Each row is a point on a tangle of strands that fork and nearly touch. The rows are in no order.
Points whose rows are less than 119 apart are linked; no others are. Some points are linked to none.
(108): -13	19	13	-25	14	-23	71	-5	0	-37	-37	0	18	30	-42	5	-33	3	44	13	-18
(362): -50	-23	-29	-65	-37	29	-30	69	1	-37	25	-26	17	14	-10	-10	-1	38	-24	51	-9
(814): -27	-32	-5	-5	4	-47	22	55	57	29	-6	24	-48	-32	-22	34	-6	-16	-41	-6	24
(693): 14	-2	-25	56	-3	-29	-69	9	-25	38	-56	-8	-49	11	33	20	7	21	-3	-38	38
(755): 3	37	-30	-2	4	-44	-30	14	-17	-48	-30	4	16	25	-11	10	-54	19	-2	29	-46
(468): 11	22	17	42	-28	-22	-16	8	-58	13	-32	47	23	22	5	37	-39	28	46	-16	5
(239): -54	-15	-1	-3	5	51	48	-8	-56	41	32	4	11	3	-4	5	26	8	31	9	8
(728): -20	-16	-40	-47	73	16	55	21	21	-3	-29	-21	3	8	-34	-36	-24	-29	-15	46	-41
(182): -51	19	-71	6	-22	-7	-2	3	-6	15	39	13	-53	-16	-8	10	31	9	-36	63	-18
(228): -21	-41	-17	-39	-8	32	-49	40	6	-23	55	-71	6	12	-3	-2	42	25	-20	19	-9
(595): -26	-34	-62	-8	12	11	-18	34	29	18	54	-22	-75	-7	-19	18	27	12	-20	19	-29
(1017): -5	10	44	0	-30	26	-11	-1	-39	1	-19	-23	40	29	41	28	20	-25	42	-17	58
(72): 4	18	-19	35	-43	-43	-9	-8	-19	-43	65	-6	-9	-3	-36	45	8	41	7	36	-38
(564): 64	35	24	62	-11	-9	-69	-25	-17	-28	-15	2	22	-18	44	-18	-33	-3	-14	-22	-6
(487): 23	-6	35	37	39	-19	38	-18	22	-16	-24	11	14	-13	-8	8	-37	-32	-6	-44	-16
(352): -18	-26	-10	-51	-32	33	9	-5	65	-45	40	-44	-60	29	-8	-15	48	25	17	-2	-6
(808): -32	-23	-54	8	-3	49	20	59	-61	1	-42	20	18	-1	-13	9	13	3	25	6	55
(467): 21	33	60	3	-17	-30	1	-39	-81	20	18	-37	53	57	-19	57	-10	14	63	-12	-33
(394): 11	9	14	22	-27	29	-16	-29	-18	-3	-11	9	-31	29	30	-29	2	37	54	-28	0
(71): 23	11	43	41	-22	-32	-3	9	-81	3	3	4	50	35	-23	85	-31	15	60	-25	-3
(480): -9	29	17	-52	31	-25	59	-49	16	-32	-19	-39	27	38	-24	-3	0	-37	27	1	-38
(213): 43	-3	35	62	37	-8	6	-30	-30	6	31	6	14	-18	-11	20	-24	-2	21	-44	-34
(1030): 5	32	14	12	9	-31	42	-37	-24	-15	-6	36	14	22	-32	17	-35	34	53	-13	-61
(662): -6	7	13	-27	-17	5	33	-7	48	14	-85	27	-48	29	39	-43	-17	12	8	-7	43
(137): -16	20	-4	21	-18	-11	24	10	29	34	-28	99	-28	-37	7	-27	-20	15	-21	12	24
(878): 26	-16	11	-1	-36	41	-19	54	-2	-15	-83	59	45	-14	22	-31	-36	8	-5	-38	66
(771): 68	42	25	53	-16	-34	-58	-49	-16	-25	2	-25	-8	33	27	13	-18	13	20	-21	-27
(946): 26	-30	62	62	-5	19	22	-26	-12	15	46	30	34	-39	0	22	-1	-11	20	-48	29
(899): -6	-30	-28	12	6	46	45	56	-61	-30	-14	7	40	11	-56	13	-15	27	63	-11	22
(156): 1	-1	-40	-13	51	30	66	13	46	-10	-41	-27	-46	-11	-7	-60	-5	-52	-45	43	2
(884): 64	19	65	24	10	13	4	-63	-72	47	30	-28	61	38	-11	15	24	10	68	-42	-31
(510): -1	-14	31	-72	8	-5	9	1	81	-19	8	-23	23	-10	17	-26	2	-47	-59	16	1
(1007): 19	34	-10	-19	-24	-75	-19	-19	-5	-65	57	-8	31	12	-25	48	-9	8	-14	35	-67
(63): -41	29	-11	35	-9	22	-24	-14	-60	35	27	30	35	-34	41	6	2	-45	-36	53	15
(999): 34	-43	14	-29	58	-9	10	-2	81	24	18	7	-28	-12	-12	-17	-38	-4	-19	-51	-60
(614): 32	-17	26	38	51	-7	16	-70	-13	45	78	-4	-3	-12	-15	13	6	5	3	-41	-60
(271): -1	5	-12	-7	-37	-30	-17	-35	4	-14	48	-60	-39	43	11	44	63	22	30	8	-12
(967): -9	-14	5	-56	85	42	10	-26	14	67	40	-44	27	-4	-45	-19	27	17	22	-40	-47
(774): -46	0	-2	-39	-19	29	13	20	-2	35	-55	31	-9	35	41	-21	-4	13	23	18	27
(454): -14	-4	37	-80	14	-6	53	-15	57	-12	64	-1	35	-15	-49	2	8	-16	-3	7	-41
(447): -21	-4	-12	9	8	0	-17	50	22	-13	-12	6	13	-68	-14	-12	3	-60	-88	44	48
(504): 17	-24	-5	12	53	19	8	-44	22	14	6	-52	-40	19	9	-20	17	-19	15	-33	-27
(353): -25	9	-48	-66	8	27	29	-25	33	-43	53	-46	-38	20	-19	-22	51	-7	15	39	-31
(40): 26	16	-4	6	29	-39	-20	-6	-13	-67	12	-39	37	17	-29	25	-37	-3	6	16	-63
(843): -9	-9	-10	5	-27	51	12	30	-57	3	-37	28	55	1	21	31	9	-22	37	-8	85
(380): -14	4	-17	61	-33	33	-48	13	-87	44	41	46	29	-40	24	1	13	19	-33	33	18
(768): 23	-3	7	-30	10	-8	-21	-40	8	-13	71	-48	6	20	-1	14	42	12	18	-4	-48
(135): -58	2	-12	16	-26	36	52	18	-17	25	22	36	-20	-23	-8	9	29	-7	6	23	36
(79): 13	-16	8	23	38	19	25	-27	64	24	-47	3	-42	-24	31	-32	-13	-62	-25	-23	23
(949): -1	-29	-30	-2	-17	-20	4	71	27	36	-89	57	-62	-3	-22	-12	-5	36	-17	-36	65
(445): -18	26	-3	-11	-14	-39	-95	35	-44	3	-32	-37	41	10	40	34	-17	-10	-35	25	8
(193): 83	-11	60	42	-8	9	-19	-28	-56	3	29	-66	43	41	14	8	26	-4	44	-27	-5
(702): 58	26	51	37	-3	-29	-20	-41	-11	-26	-11	-59	18	25	15	29	-3	-35	41	-24	15
(479): -31	15	-30	-81	19	25	40	-29	5	-28	45	-13	8	21	-38	-25	18	30	36	33	-60
(651): -41	-30	-6	-53	-2	-14	14	68	23	-9	-8	-8	9	13	-18	1	-29	12	-25	38	-8
(325): 22	13	24	26	3	-38	47	4	27	-28	-36	63	21	-24	-17	-5	-72	-9	-17	-6	-9
(1020): 5	19	19	-82	-15	-43	31	-25	75	-13	-13	33	0	13	17	-16	-24	-25	-54	42	-25
(274): 13	-43	-28	19	61	-11	-15	28	39	34	15	2	-33	-15	-15	0	-49	-2	-40	-17	-57
(18): -13	-18	21	-12	54	42	33	-10	-47	54	48	-13	47	-1	-33	-3	12	20	43	-33	-33
(723): 37	-5	34	-3	-18	-17	-28	-79	-6	38	99	-37	-1	32	18	24	68	39	22	-23	-50
(1046): -1	-1	-31	2	-45	26	-92	67	-77	27	-52	64	45	-16	27	-13	-10	27	5	-10	64
(593): -20	41	17	10	17	17	8	-41	-32	-4	2	0	45	-8	42	-12	-6	-45	-21	40	-4
(422): -17	-11	27	7	0	-9	34	-33	52	1	-10	-9	-30	-17	19	7	22	-42	-4	-25	48
(845): 32	-23	47	55	3	79	16	-38	-36	19	23	24	33	-19	7	-22	9	5	55	-62	26
(689): -6	-14	11	41	41	40	30	-53	-24	23	17	-53	-14	8	12	5	46	-35	22	-17	12
(210): 31	-37	42	26	-8	-17	-18	-36	2	48	91	4	-20	4	-7	27	14	55	26	-55	-54
(266): -4	15	8	-14	-50	-67	-55	31	58	-27	-23	25	-16	-48	-9	-8	12	-1	-68	-2	45
(675): -30	-24	-44	21	6	-44	54	64	33	50	-57	55	-83	-16	-43	14	3	0	-31	-1	53
(145): 25	-2	67	-1	-11	55	4	-46	-11	31	26	-6	16	7	29	-35	19	28	53	-56	-8
(869): -6	-23	-3	7	11	-52	-10	33	47	3	14	38	-21	-23	-20	27	-40	12	-35	-10	-32
(522): 6	2	-6	11	14	-1	45	43	-36	-44	-50	32	36	6	-46	13	-54	15	44	-8	8
(433): -24	38	47	-45	26	0	31	-58	19	-5	-19	-37	35	10	35	-22	4	-54	9	10	-8
(640): 5	25	-66	20	30	5	4	-13	53	-11	-22	-4	-65	-22	18	-47	14	-40	-57	45	-14
(310): 2	30	-46	-7	6	40	-23	-52	23	-19	7	-21	-55	6	53	-53	30	-15	-15	42	-26
(259): -13	7	8	-4	-39	-8	-78	54	-61	29	-34	9	48	10	38	35	-11	12	-7	-6	47
(1049): -6	-40	-21	-56	23	6	64	62	50	-18	-13	-4	-13	4	-60	-19	-33	18	-26	20	-20
(68): -6	34	-51	36	22	-17	-19	19	-17	-40	-25	-22	13	-45	-10	-16	-9	-33	-61	53	13
(102): -16	15	-80	37	8	-10	-57	24	-31	-18	6	-23	-34	-21	-7	-4	25	6	-42	50	1
(530): 0	32	12	-51	-15	-15	66	-39	64	-9	-49	18	-24	21	18	-50	-16	0	-9	30	13
(733): 0	-19	-18	-15	-28	4	-31	65	-10	20	-103	58	-17	14	20	-23	-24	30	12	-37	65
(941): 24	4	36	22	-7	9	-6	7	3	-24	-56	59	44	-28	26	-18	-56	-17	-9	-13	35
(687): 2	15	-5	-26	-37	-90	-55	18	55	12	-83	33	-61	-31	-16	-26	15	2	-60	-17	58
(994): 17	-8	31	-33	-28	-31	-19	25	81	-58	6	-5	20	-42	5	-14	-9	-23	-69	17	23
(571): 35	28	-3	36	-12	28	-57	-2	-31	-33	-38	3	13	11	39	-43	-31	20	24	-9	7
(204): -8	-18	14	-22	-58	-12	-7	-4	42	-30	60	-28	-45	27	-11	17	41	62	41	-23	-11
(111): -20	-9	-20	23	-53	51	-81	63	-74	54	8	63	17	-26	27	-7	11	49	-18	0	43
(513): -42	16	-18	-40	-21	38	-7	-3	21	12	-6	-4	-26	12	53	-44	26	8	-18	39	-4
(531): 5	-32	-13	-39	82	19	14	-33	55	57	14	-27	-48	8	-17	-27	9	-2	21	-46	-56
(233): 18	-16	-24	64	37	13	-12	1	20	-2	-45	-5	-30	-43	11	-10	0	-61	-35	-23	48
(516): -29	18	38	15	-32	-23	11	-27	1	-2	-1	-18	5	-8	37	51	36	-40	15	-8	60
(265): 37	27	-16	46	-10	-35	13	-44	-54	-27	50	1	6	32	-30	24	-17	40	42	9	-69
(393): -52	11	-5	22	-37	-18	32	12	-26	3	8	16	8	-31	-14	44	35	-27	-9	28	81
(762): -15	-17	-11	34	6	38	11	35	-4	1	-25	11	18	-69	6	-4	14	-60	-39	7	84
(748): -18	16	-41	-96	-15	4	13	4	20	-50	16	6	1	31	-15	-38	-6	38	-2	64	-67
(959): 1	-60	-33	7	7	-4	-53	39	19	14	62	-60	-39	-3	-1	39	34	3	-47	-1	-11

A fork is a point with three links. Follow the links from the first point to the second and name the forks in between, in order.
(843), (266) => (516)
(808), (213) => (516) (531)
(959), (433) => (516) (108)
(946), (504) => (213) (531)
(768), (108) => (213) (531) (516)
(468), (271) => (213)
(433), (102) => (108) (516)
(999), (728) => (531) (516)

A fork is a point with three links, a tip a point with one. Leave the first point through the second and follow the links. Name the first fork or tip that comes.
(68), (102) => (687)
(394), (571) => (468)
(213), (487) => (531)
(748), (479) => (213)

Follow the links from the first point to the second, and from the first to the third. Name the last point that the two ways share.
(869), (1046), (265) => (108)
(1030), (239), (595) => (516)
(513), (522), (135) => (516)
(755), (516), (1046) => (108)
(352), (675), (884) => (213)
(675), (467), (748) => (213)
(689), (394), (1007) => (531)
